Each row is a point on a landscape with many peaks, with its height.
From any point a climber takes the steepest step (rise divided by distance) to one of its 2 nearest points. It stops when none of these is higher. Distance is the straight distance between rows; heights are no part of it.
<167> (h 8.10): [132 155 179 118 166 100  81  45 101 126 119  89 148 113 150 101 113  98
  87 118 148 140 141]
<510> (h 2.80): [ 93 131 136  99 131 113 105  89 152 127 125 105 104 155 119 105  83 161
  73 115 101 126 121]
<803> (h 7.86): [108 105 134 134 108 138  96 210 155 118 123  95 171 110 163 114 230 102
 126 134 121 130 107]
<390> (h 6.83): [137  81 107 143  86 158 141 162 115 158 114 129 144 147 124 200 154 110
 121 131 134 141 119]
<441> (h 8.09): [ 87 109 122 164 107 165 144 208 177  90 125 115 165 136 120 114 212 101
 157 110 107 140  95]
<848> (h 3.74): [ 44 174 182 102 164 100  62 112 189 120 128  97 145 111 119  78 129 143
  69 101 110 143 143]
<669> (h 2.39): [121 132 102  97 117 166 130 115 133 105 135 137  92 166 128 114  81 135
  93 118 123 104 102]
<642> (h 5.65): [179 163 146  73 162 106 131  97 114 162 116 156  76  91 149 144  95  99
 170 150 134 133 136]
<950> (h 7.41): [140 163 167  95 179  74  88 110  95 151 111 126 160  90 154  91 139  85
 125 137 120 146 152]
<21> (h 7.56): [128 128 150 136 125 126  92 150 129 136 111  92 160 122 135  89 224 117
 103 102 137 139 141]
<220> (h 6.03): [131  60 127 131 150 123 120 160  92 158 147 147 120  96 201 116  38 197
 100 131 167 103 156]
<630> (h 7.67): [168  84 144 135 140 110 106 136  71 146 128 137 150  79 191 109  79 166
 109 137 173 145 143]
<865> (h 0.38): [179 109  74 154 138 142 174 160  59 138 188 140 204 115 158 113 103 166
 149 118 112 116  91]
<648> (h 6.47): [121 164 123 104 136  90 124  66 136 167 143 129 108 133 103  94 112 151
 141 119 113  95 166]
<225> (h 5.77): [123 138 109 118 122  97 127  44 167 147 111 102  86 143  90 153 129 150
 162 142 139 104 160]
<56> (h 7.58): [142 190 158 150 124 117 144  84  92 101 159 141 159 125  99  57 136 150
 106  87 140 147 125]
<837> (h 4.87): [145 158 114  83 133 171 129  96 144  99 118 158  92 123 109 178 100  80
 163 156 107 137  94]
<509> (h 4.69): [153  67 125 151 124  79 168 177 112 169 138 139 126  99 170  72 128 140
 137 119 150 113 138]
<453> (h 3.97): [153  82 101 124  95 128 141 135 119 117 114 120  71 166 114 115 172 105
 179 113 157 103 130]
<654> (h 5.72): [161 127 129 172  98 122 168 162 115 131 104 165  99 103 105 159 187  98
 211 147 152 147 110]
<43> (h 2.75): [101  94 132 108 150  83  92 160 177 192  85  98 112 108 159 104 126 161
 103 137  80 152 142]
<327> (h 1.10): [146 162 159  93 120 124 121  83 152 179 105 126  64 135 134 215 125 122
 147 186 128 122 123]
<664> (h 0.26): [161 121 108 168 120 123 177 162  94 104 170 136 201 125 131 113 152 123
 139 143 138 126  69]
<511> (h 4.86): [107 117 147 103 142 126 126 159 129 176 164 162  90 117 172  97  61 180
  97 132 154  77 149]
<682> (h 6.96): [139 196 164 145 137 116 126  54  77 109 128 104 162 122  96 123 158 128
 117  95 145 128 166]
<877> (h 1.84): [118  85 104 110 115 159 110 110  96 116 146 109  93 169 155 134  34 183
  80 141 139  94 127]
<473> (h 5.12): [153 173 164 138 169  97 156  54  97  91 120 123  98 153 114  79 135 103
 155 121 117 140 138]
<539> (h 5.97): [148 124 136 150  99 142 149 155 144 159  83 137  81 125 116 209 194 117
 180 164 125 134 130]
<346> (h 5.17): [133 171 157 131 178  96 143  35 124 127 112  95 108 178  71 127 158 138
 140 110 110 110 156]
<349> (h 6.56): [139 114 106 136 114 126 135 147 104 142 149 118 156 133 139  85 124 154
  67 126 142 114 126]
<490> (h 4.46): [150 124 126 113 127 115 106  90 121 135 100  80 140 123 121 151 169  76
 168 140 116 152 106]
<683> (h 7.16): [126 129 119  87 120 102 118 142 167 164 133 118 112 118 121  91 141 125
 126 111 128 100 161]
<927> (h 5.92): [140 143  96 104 155 125 129 170 102 155 180 155 172 102 136  71 102 180
  81 122 117 118 112]
<704> (h 5.02): [ 90 163 106 144  95 163 110  81 147  82 112 119  95 177  73 185 146 106
 134 128 125 157 114]
<106> (h 5.31): [118 162 103 125  96 136 104  63 172 108 106 107  98 139  52 176 171 107
 172 132 149 104 149]
<383> (h 0.86): [132 119 109 169  82 146 154 139 105 136 150 152 117 132 145 144  89 181
 123 120 157 125 175]
<173> (h 7.75): [148 178 150  99 133 136 146 137 133 132 139 148 105 151 117  93 162 135
 128 110 107 112 145]
<296> (h 4.01): [ 98 198 131 163 122 131 164 110 180  82 130 163 128 132  57 156 136 112
 179 120 103 153 127]
<917> (h 7.14): [172 123 138 151 111 110 123 131  74 137 134 112 158 127 138 119 178 124
 109 124 147 146 117]
<306> (h 6.93): [133 125  45 154 101 156 148 115 143  85 124 151  86 152  77 203 117 143
 175 148 150 129 129]
<549> (h 4.23): [ 91 171 146 154 119 128 171 169 152 109 130 156 135 140  89  98 135 120
 149 117  79 175 118]
<581> (h 4.80): [106 165 152  99 211 105 128  48 161 124 123  91 134 158 105  95 153 136
 103  98  80 122 153]
<787> (h 3.34): [ 87 122 127 150 144  95 100  94 123 127 118 108 157 119 134  96  58 164
  63 134 104 166 130]
<308> (h 0.52): [160  80 104 190 122 158 188 197  74 122 184 163 179 132 156 155 115 163
 146 126 141  88 119]
<467> (h 3.23): [142 102 165 113 133 108 139 174 131 185  85 134  73 149 179 120 149 130
 131 126 102 159 152]
<198> (h 5.42): [139 128 130 161  82 104 160 134 127  96 108 146 115 126 110 105 134 105
 196 134 136 154 130]
<608> (h 6.97): [130 140 129 108 141 106 109  41  86 114 136  91 131 121 141 107  61 145
 111 113 156 118 139]
<527> (h 1.34): [110 143 169  97 122 116  91  75 146 181 122 118  78 139 142 166  67 145
 119 168 124  98 140]
<32> (h 4.25): [162 112  78 138 111 126 113  98 101 117 135 100 138 164  97 127 162  95
 165 129 156 116  85]
<963> (h 7.64): [170 102  60 141 114 161 158 118 100  68 117 171  83 150 105 174 104 104
 195 138 143 138  90]
<108> (h 4.81): [105 142  94 136 107 160 107 104 171  93 132 109 153 133  90 168 131  92
 142 117  94 144  96]
<940> (h 7.24): [131 157 117 131 110 182 137 160 133 137 154 159 164 108 101 172 152 120
  88 131 120 130 114]
<953> (h 3.59): [128  88 146 108 109 150 135 133 123 143  91 129  46 165 162 132 144 125
 146 137 147 115 160]
<929> (h 8.06): [130 127 133 129 143  94  97 162 122 129 124 116 176  81 152  72 138 136
  83 138 166 158 110]
<183> (h 4.02): [ 73 152 161 122 150  81 107 135 168 126  98 117 148  95 120  97 133 113
 131 108  94 146 149]
<38> (h 5.20): [168 162 125  89 150 119 123  73 144 133 139 145 140  90 115 152  99  70
 179 161 116 115 128]
<123> (h 5.15): [154  80  89 140 177  87 141 205 103 158 161 140 170  78 180  93  99 157
 119 136 147 116 136]
<452> (h 0.67): [118  90 106 188 102 170 182 175  98  89 173 171 162 137 127 134  90 171
 121  97 144 123 158]
<345> (h 5.64): [145  64 118 148 172 129 163 223  89 114 158 161 191 103 171 120 120 164
  74 126 134 109 110]
<47> (h 6.39): [135  75  99 134 133 182 159 176 117 123 113 115 111 175 147 179 154 123
 107 112 128  92 120]
<278> (h 7.89): [140  99 102  85 125 149 110 169 146 112 147 132 142 118 142  87 120  80
 129 120 157  97  99]
<817> (h 3.00): [123 116 159 114 152  96 100 142 150 191  77  96 111 120 155 110 187 125
 151 129  70 151 144]
<365> (h 6.24): [153 135 137  86 145 124 152 162 144 180 115 180  96 103 141 166 121 119
 158 150 119 107 135]
<775> (h 5.23): [138 136 107 148 117  83 146  73 153 120  97 128  81 136  87 138 109 113
 216 140 132 143 143]
<314> (h 5.79): [169 139 126 116 130 108 134  53  77 100 126 130 109 131 123 109  92 136
 186 122 149 135 137]
<481> (h 2.25): [ 83  88 160 112 136 105  86 129 136 154 101  90  95 146 162 103  72 164
  50 165 120 122 131]
<901> (h 7.53): [133 194 121 158 105 157 133 118 119 116 165 134 182 123  67 142 192 121
 132 110 118 139 115]
<262> (h 8.50): [138  90 113 133 118 165 153 167 113  70 140 179 101 136 151 162 111  90
 171 135 161 132 108]
<22> (h 3.77): [125 188 124 162 130 144 154  58 117  78 160 132 138 131  59 148 111 120
 142 123 126 154 116]
<621> (h 1.72): [101 120 179 115  91 138 113 117 133 149 118 125  82 149 142 125  67 150
  84 159 172 109 152]
<769> (h 7.12): [139 148 159 124 155 102  98 157  83 147 130 152 153  73 181  64  95 161
  60 122 160 149 149]
<788> (h 8.43): [104  86  97 133 121 167 145 214 167  74 153 134 144 139 119 120 155  91
 133 110 146  86  94]
<155> (h 6.45): [128 131  89 160  87 183 126 135 124 104  99 124 124 151  95 228 139 105
 139 143 148 152 116]
<380> (h 4.65): [117 141  97 126 141 124  88 104 155  98 134  85 192 134 104 103 163  83
 132 119 102 137  78]
<373> (h 1.21): [142  99 117 149  86 140 117  80  83 134 145 117 111 150 154 132  64 213
 117 120 172 107 163]
<128> (h 6.79): [144  84 128  73 125 152 134 161 143 165 131 159  98 120 168 194  95 102
 119 162 134  84 114]
<113> (h 4.45): [ 97 116 128 154 121 110 126 128 136  96 137 123 159 136  98  79 142  99
 122 121  89 171  97]
<938> (h 6.50): [ 98  97 127 155  92 155 135 176 166 150 107 119 151 121 151 167 154 130
 112 126  99 132 143]
<839> (h 5.28): [101 129 136  77 155 130 113 174 153 164 145 163 137 104 143  80  97 172
  51 117 125 106 139]
<46> (h 6.23): [113 128 133 134 103 143 117 136 181 146  98 106 127 140 119 208 192 123
 155 134  92 128 146]
<807> (h 8.42): [102 178 148  99 154 148 132 129 125 101 164 129 133 149  99  64 142 146
  81  93 118 134 126]
<941> (h 4.26): [ 99 143 164 114 134 129 117 134 155 109  86 111 127 115 136 133 146  88
 173 137  97 171 114]
<478> (h 3.47): [ 84 164 199  91 139 114  63  96 177 138 116  91 100 115 144 121 111 113
  98 126 119 115 144]
<732> (h 7.57): [152  78 119 135 118 146 159 154 114 140 136 169 107  96 163 192  64 112
 160 147 156 118 132]
<554> (h 7.82): [100 159 111 156  91 167 127 157 149  83 130 118 151 165  81 142 213 111
 140 105 134 137  96]
<516> (h 3.78): [ 96 150 179 144 168  95  91  96 151 139 106 112 174  96 143 109 116 120
  81 136  80 188 135]
<411> (h 6.01): [137  57 103 132 158 164 152 210 111 115 144 126 171 139 164 159 145 118
  77 124 112 106 101]

Where does a climber stop that starts at each point below?
<837> => <262>
<865> => <490>
<527> => <490>

Call two points neighbours if one is among the 2 nearest of the other. Go from one point of each pair to the other, from neighbour to neighbour, staying as high as possible. Name the lowest point that can't be avoided.
<390>, <630> => <349>
<788>, <262> => <155>
<807>, <441> => <683>
<929>, <630> => <769>
